Each row is a point on a tangle of strands that fork and nearly touch. The rows are in no order.
In the rows, 128 means zero.
Two points are linked if the straight distance between their rows is under 144. Some points are linked to none.
rud: [127 114  74 134 174 107 121 121  85 136 137 166 171 147 121  81 112 154
  79 118 116 134 132 139 111 137  98 164 143 153]
kinip: [160 107 117 147 162 146 156 119 144 117 141  88 160 186 108 100  86  95
  98 159 116 119 108 131 149  98 157 207 103 105]
Tol: [153 148 157 140 148 160 138 103 168  92 154  79 140 178 139 110  98 110
 124 168 175 121 106 114 142 138 159 187 107 108]
bufo: [ 96 109 134 169 126  85 150 129 109 120 126  87 138  89 125 134 175 155
 196 125 143 104 112 110 111 119 126  80  78 122]
poge: [132  76 144 152 103 118 178 118  90 181  78 143 111 107 147 151 132 121
 109 137  78 135 152 141 105 101 117 107  99 130]
fuv: [147 148 133 114 112 138 157 131 127 110 133 118  49 111 149 129 108 179
 160 136  96 138 164  81  93 179 128 129 125 110]
susi: [171 105  95 100 140 133 135  71 123 153 145  81 108 164 152 137 122 139
 139 154 118 147 110  96 136 169 156 111 134 125]
Kadi: [126 114  99 156 180 136  95 116 165  99 165  73 119 107  95 106 114 149
  82 175 157  86 124 105 134 172 138  98 166 102]
Mes: [ 87 156 132 123  81 123  92 170 109 148  78 146  93 119 131 169 175 127
  90 153 136 166 145 136 161 125 160 148 106  92]
mefa: [146  86 102 168 191 119 126 129 163 113 142  55 127 116  92 140 114 165
 105 144 134 123 134 114  94 169 128 141 117 121]
bodi: [138  85 129 115 123  94 118  98 126 162  98  90 178 110 116 154 153  98
 147 120 118 159 112 118 153  93 163 163  98 150]
sata: [119 152 127 146 122 138  80 133 115 146 108 164 110 115 137 148 148 157
  68 130 179 151 158 169 139 114 144 146 130 103]
Diro: [145 101 158 139 173 110 158 136 103 152 122 162 125  78 107 141 125 108
 105 101  73 145 154 160  85  78  56 172 130  95]
kade: [103 136 156  78 138  90 131 112  96 180  73 117 161 143 130 149 122 159
 181 117  95 178 163 111 119 130 136 119  98 134]
Noz: [127 109  92 156 173 169 141 181 132 145 106 201  95 155 167 174 145 110
 112 130 102 134  87 153 125 140 112 130 160 196]
kateb: [135 135 135 114 144  86  93 117 149 151 102 131 190 171  95 126 119 150
 111  61 167 132 165 141 125 116 158 148 116 117]
puzeg: [143  94 100 109 155 149  98  58 162 145 163  74  92 116 145 125 116 103
 148 184 122 146  73 101 168 161 134 106 139 113]
tizo: [134  83 127 143 172 103 161 117 162 178  85 130 127 148 118 167 115 136
 139  92 132 163 138 133  97 134  87 132 145 192]
Lusaf: [155 119 134  86 194 107  91 114 157 179 130 169 188 192  97 102 109 171
  82  68 147 137 178 150 153 103 140 138 152 106]
vala: [102 135 190 154 130 128 123 100 141  82 135  75 163  59 102 119 115 126
 119 125 169  54 123 122  80 125 112 103  98  90]
Per: [148 134 168 132 170 130 154  97 105 132 129 170 156  85  97 108 107 130
 112  74 101 114 161 158  94 103  94 170 135  72]
doko: [144 124  98 164  81 131 172  93 137 145 120  98  97 154  94  89  99 133
 122 127 101 102 134 138 141 142 151  84 114  68]
dopu: [ 96 205 176 120  59 102 124 152 138  69 159 118 156 117 132 101 114  83
 189 123 151 111 123 132 124  98 128 151 114 115]
Guked: [137 120 144 124 149 146  88 137  90 137 103 174 145 119 126 132 133 142
  71 100 165 139 148 167 117 107 115 188  78 125]
rogis: [118 107  91 162 169  94  98 133 159 126 184 154  93  86 151 158 149 130
 109 156 150 122 132 122 148 136 142  86 193 142]
miki: [173 153 157 121 126 141 152 199 159 105 140 141 161 143  62  91 119 154
  89  60 109 109 164 121 112  95 105 181 145 101]
zed: [135 175 120  94 106 170 102 132 147 100 157 118 119 123  90 102  82 151
  71 134 164 129 145 180 139 102  94 173 120  68]
Rekor: [152 149 128 123 121 143 111 212 159  91 127 163 153 176  93 104 133 117
  64  69 101 112 148 142 140 101 157 179 145 114]
vug: [128  92 124 146 164 114 105 102 140 122 153  80 130  61 112 152 193 119
 183 151 166 141  87  98 140 157 145 116 143 165]
losos: [110 119 131 152 112 156  99  79 164 133 110 101  93  96 124 123 134 100
 161 143 189 128  68 133 132 158  69  73 127 171]
rusas: [151 115 130 163 167 184 106 134 186 169 137 147 101 138 158 173 113 163
  72 158 147 155 147 166 142 117 129  93 178 157]
sakub: [129 113  68 136 166 121 110 147 132  98 195 133 185 127 127  89  90 152
  92 153 101  97 149 130 156 118 169 111 169 147]
nukoz: [139 163 151 150  85 119 112  85 137 115 142 112  88 110 146  97 126 128
 119 162 163 118 120 110  93 163 107 128  95  95]
tid: [ 99 134 102  89 149 120 129 122  73 179  71 104 132 153 114 160 133 148
 210 122 100 184 135 146 164 170 125  82 102 122]
Tet: [106 119  87  96 113 126 181 151 132 108 117 108 152 140  79  92  96 139
 117  82  87 117 132 110 138 113 123 129 187 150]
Lubam: [ 88 131 146 161  87 145 119 128 160 118 121 113 103  49 117 139 136 119
 216 147 168 118 101 124 125 123  70  57 112 192]
Dur: [141 128 121 158 105 112 162 149  97 111 151 139  32  98 156 122 118 165
 172 158 100 103 147 103  72 166  96  91 110 105]
Bek: [152 104 117 108 138 159 101 118 136 143 144 105  87  96 142 154 213 141
 198 160 161 168  99 101 177 144 156 107 121 183]
Vepi: [143 110  86 147 153 132 102 114 177 128 186 101 144 114 113 103  95 137
  92 155  98  94 155 126 169 139 164  65 183  94]
dupu: [173 123  93 141  89 116 188 136 143 110 135 106 111 166 112  86 106 123
 144 133 126  92 155 103 136 148 180 125 124 111]
vilub: [107  86 118 120 114 109 195 117  66 127  93 101 119 114 134 135 155 148
 201 122 109  79  98 106 143 119 127  51  85 111]
gobu: [150 163 189 152 127 130 167 105 109 117 131 181 179 101 132  97  84  89
 146 120  91 115 175 141  94 105 148 175 151 100]
rebo: [ 84 165 159  93  35 112 128 180  97  83 150 128 129 106 141 115 114 112
 174 161  87  95 128 113 113  69 131 112 110 111]
zalut: [133 110 113 123 103 110 135 126 115  99 164 109  72 133 115 154 179 124
 156 112 140  90 112  64 165 157 183 109 174 121]
zuneb: [127 112 120  67 127 125 173 128  48 135  69 106 126 142 113 150 153 133
 200 120  92 113 113 116 169 154 122  78  89 106]
gif: [131 155 138 122  63  98 138 100 114 112 148  92 122 143 113 132 167 118
 192 118 161  93 131  90 137 169 177  82 140 122]
Vokiv: [ 77 163 147 136  55  81 100 133  91 121 152 133 106  93 133 135 132 139
 171 156 114 109 149 130 103 110 119  72 116  94]
fituv: [125 156  97 119  96  86 109 111 134 144 156 119  66 125 139 153 156 103
 191 131 149 175 109 124 126 161  92  95 155 144]
fafov: [143 162 129 126 104 146 207 169 155  90 149 133 157 141  97  69 113 115
 107  96 115 117 142 109 123 104 108 165 199 134]
fiz: [ 95 105 173 148 123 140 170 104 153 133  93 101 104  91 133 183 163 146
  94 108 190 125 117 126 107 101 112 123 139 144]
bikad: [ 70 126 172 103 150 111 122 182  94 120  74 182 127 111 158 138 162 121
  87 132 108 130 115 134  94  97  75 134  59  71]
sot: [153  67  93 160 177 126 107 119 143 136 138  70 149 158 108 139 112 144
  98 153 107 124 110 123 135 127 168 165  81 131]
Fir: [108 128 124 115 122 150  66  53 158 131 141  75 106 111 115  95 144  94
 159 160 172 135  64  94 164 168  91  81 148 127]
dule: [101 162  95 147 126 109 165 170 109 142 102 181 113 121 150 176 120 137
 155 152 145 148 135 171  83 151  80 119 131 202]
zupe: [ 83 132 117 147  90 102 121 186 124 158  91 133  75 133 135 197 179  98
 111 150 150 155 119 158 141 124 122 112 114 147]
buv: [121 182 177  76  70 117 127 127 172  82 125 115 148 123 126  99  94 106
 160  77 150 122 131 136 113  84 112 138  97  95]
mopas: [146 120 168 165  66 173 107 103 128 117 123 108 139  86 114 150 112 111
 102 145 116 113 145 131 132 121 185 151 132 133]
Mit: [ 90 117  82 100 122 119 160 147 109 110 111 107 145 127 105 130 131 105
 151 152 128 121 101 109 205 111 191 151 150 111]
tadi: [115 124 137 117 144  81 138 122 117 131 127 120 112  70 127 169 122  99
 143 123  83 167 126 151  93  97  71 165 128 115]
pepur: [133 155 147 121  95 169 139  84 117  89 152  93 108 131 156 103 116 143
 134 181 158 123  88  90 113 168 137 169 103 130]
Nif: [124 127 157 115 161 127 128 105  97 137 124  70 188 136 113 161 186 112
 165 142 110 153  92 118 137 123 155 189  73 133]
demu: [117 152 186 119 133  87 113 106 122 158  97 121 176 145 115 166 134 149
 150  62 132 149 172 128  95 127 142 126 105 122]
tiret: [145 148 160 156  91 150 125 112  85 113 135 151 177 101 131 130  92  79
 155 138  96 124 146 143 123 121 177 171 132 130]
mevob: [ 74 139 161 169  85 105 121 124 127 127 144 154  91  65 146 157 136 125
 182 165 164 107 126 135  83 106  68  56 125 142]
giti: [148 106  85 120 121 138 110 206 135 102 113 177 134 153 124  89 142 116
  85 103  74 119 130 105 162 120 171 157 138 145]
Venuv: [169 110 140 150 163 205  65 105 156  99 188 133 119 127 157 120 114 134
  45 123 131  95 102 154 125 129 128 138 131 117]
rem: [ 66 111 135 126 131 118 160 189  98 154  54 175 117 107 162 166 182  98
 188 162 118 146  82 140 124 115  85  69  67 146]
vuk: [149 102 101  61 165 127 143 108 113 171 124 128 127 227 172 125 127 140
 104 135  91 153 114  83 150 165 159 130 135 150]
selug: [126 127 114 105  98 164 161 153  72  96 129 121 116 146 122 133 121  79
 179 185 142 102 120 121 222 129 185 151 139 123]
viti: [104 141 114 123 131  94 129 139 103 134 115 148 126 118 168 134 118 157
 126 129 160 166 139 152  64 135  49 136 107 193]
Zesaz: [179 107 129 162 172 181 100 129 156 173 139 152 145  87 103 132 118 164
  49 138 136 158 162 167 149  92 115 129 183 106]
dadig: [174 126 128 119  87 154 130 143 123 104 140 146 160 194 166 104 109  83
 141 106 103 122 132 105 137 135 178 149 139 199]
sori: [115 164 194  96 147 129 129 118  92 137 104 120 191 178 138 149 155  72
 140 129 128 146 103 129 135 121 146 206  77 113]
tavu: [131 110  83 145 186 143 122 139 103 135 154 178 209 169 113  56  94 165
  69 127 104  99 143 137 150 120 142 146 157 157]
bated: [176 114  85 131  97 133 185 182 116 125  97 166 114 160 116  69 128 119
  98 123  86 111 161 100 152 130 168 147 134 126]
nune: [118 121 160 151 127  84 108  92 129 123 152  52 149  63  96 152 187 106
 173 142 158 117 106 114  97 153 112  93 106 145]
Vafi: [135 169 139 119  73 171 130 136  88  96 120 160 149 136 150 100 110  80
 189 106  78 134 111 136 144 133 154 152 122 149]
mobe: [139 144 113 129 107 128 115 117 145  90 158 132 181 179 141  85 107  87
 117  88 141 108 114 132 130 119 160 135 159 165]
gefu: [153 187 161 122 105 113 117 109 164  99 142 136  68 108 154 107 133 153
 143 112 155 138 154  92  83 168 128 146 127  87]
bupu: [ 77 151 121 157 143 103 180 186 116 149  76 201 143 121 159 181 131 119
 193 153 127 104 106 163  75 103  85  91 100 165]
supit: [150 126  73 174 131 171 139 133 160 166 115 155  81 150 135 152  89 147
 131 168 155 144 139 182 127 157 119  80 157 161]
dulod: [ 87  93  69 115 152 114 160 136 143 115 132  88 127 105  78 129 130 141
 112 125 120 119 103 111 175 102 148 140 181 107]
Zozo: [111 113 102 147 155 106 107 131 119 115 185 128 104 134 144 166 173 149
 103 132 132 101 128 104 154 155 189  93 184 117]
zeva: [152  98  96 169 114 159 155 107 141 169 107 108  80 152 115 124  99 144
 110 114 107 140 145 167 124 154 115  77 146 124]
nepa: [130 117  87 133 178  86 107 150  88 141 125 181 146 135 136 108 120 137
 104 102 137 162 135 157  81 145  49 165 114 186]
vot: [ 71 122 157 105 131 110 147 183 124 154  41 183  92 133 169 155 151 106
 135 139  93 163 111 126 113 103  73  84  80  98]
Pum: [156 112 143  83 182 145 129 115 134 180 120 164 160 232 164  96  94 148
  95 145  91 142 144  90 163 130 165 162 146 165]
vov: [144 131  87 126 148  82  82 119 175 127 179 143  92 133 179 135 139 115
 124 130 157 162 116 136 127 147 108  84 169 155]
Padu: [ 92 145 125 122  93 172 143 145  77 132  92 153 119 147 147 121 125 156
  84 103  93 133 121 143  99 152 101 126 133 147]
porag: [152 127 156 154 108 155 101 115 153 122 123 142 130  65  94 142 127 134
  65 122 150 130 173 157 133  94 152 154 159  97]
geger: [129 137 105  92 107 107 103 137 122 131 129 101  96 137 137 137 189 133
 181 110 129 175  96 105 142 147 120 127 110 151]
ser: [153 121 120 100 155 204  90 123 169  99 169 125  95 122 114 101  94 144
  53 104 155 113 101 165 148 105  89 151 131  88]
vigu: [136 173 168  78 105 178 139 125 158  91 137 109 135 132  99  94  63 144
 106  93 150 112 158 161 103 101  90 155 100  81]
zofes: [157 101 128 110 112  84  93 105 162 137 134  92 135  86 116 162 137  90
 121 108 128 179 126 137 104 101 116 149 135 157]
nir: [145 117 139 169 165 185  67 102 188 115 192 144  76 105 171 116 106 131
  65 148 106  85 109 127 153 142 116  79 157 111]
nis: [109 169 123 122  96 103 151  98 105 118 136 114 168 197 142 109 147 114
 151  86 141 112 107 120 115 162 156 116 137 123]
tav: [105 134 181  85 138 135 133 142  84 129 100 177 142 114 145 129 127 156
  88 100 149 117 152 136  86  89  87 172  64 113]
vazu: [143 132 146  99 193  99  96 119 150 179 134 193 200 219 155  94 104 146
  93 119 128 128 171 117 168 114 171 146 142 146]

A fork is a point with three links, a tip a point with one. Leave the first point through the second and follow the links. Name the first fork or tip that comes.
vilub; zuneb | nir
fituv; vov | tiret
sakub; tavu | sata
dule; viti | Dur
fafov; miki | porag
supit; zeva | selug

Follow the links from the first point to the second, and from the first to the third. Name the last point that the two ways share.
Diro; kade; Mit | tiret
sori; selug; rud | porag
bikad; dupu; bodi | porag
Tet; zofes; geger | tiret
nepa; zupe; Mit | sata

A fork is a point with three links. Follow the links from the first point to the second and name the forks in between, in order.
dupu; Mes | porag, sata
sata; fituv | porag, tiret
nepa; selug | sata, porag
gobu; kateb | tiret
viti; porag | sata
Vepi; Zozo | sata, porag, tiret
sori; sata | tiret, porag
geger; bupu | tiret, porag, sata

Name the points in between on the shortest way along the links from the first point to the second, in order.
buv; puzeg | dopu, rebo, Vokiv, mevob, Lubam, losos, Fir
bikad; kade | tav, Guked, sata, porag, mopas, tiret, Vafi, dadig, mobe, nis, gif, zalut, Zozo, rogis, vov, fituv, geger, Bek, vug, nune, bufo, vilub, zuneb, tid
supit; gefu | rusas, Zesaz, porag, sata, Guked, tav, bikad, vot, rem, bupu, dule, viti, nepa, rud, tavu, sakub, Vepi, Kadi, mefa, sot, kinip, Tol, pepur, nukoz
dule; selug | bupu, rem, vot, bikad, tav, Guked, sata, porag, Zesaz, rusas, supit, zeva, doko, dupu, bated, giti, Rekor, miki, fafov, Tet, dulod, Mit
mevob; demu | Lubam, losos, Fir, puzeg, susi, vuk, Pum, vazu, Lusaf, kateb
tav; sori | Guked, sata, porag, mopas, tiret, gobu, Per, Diro, tadi, zofes, bodi, Nif
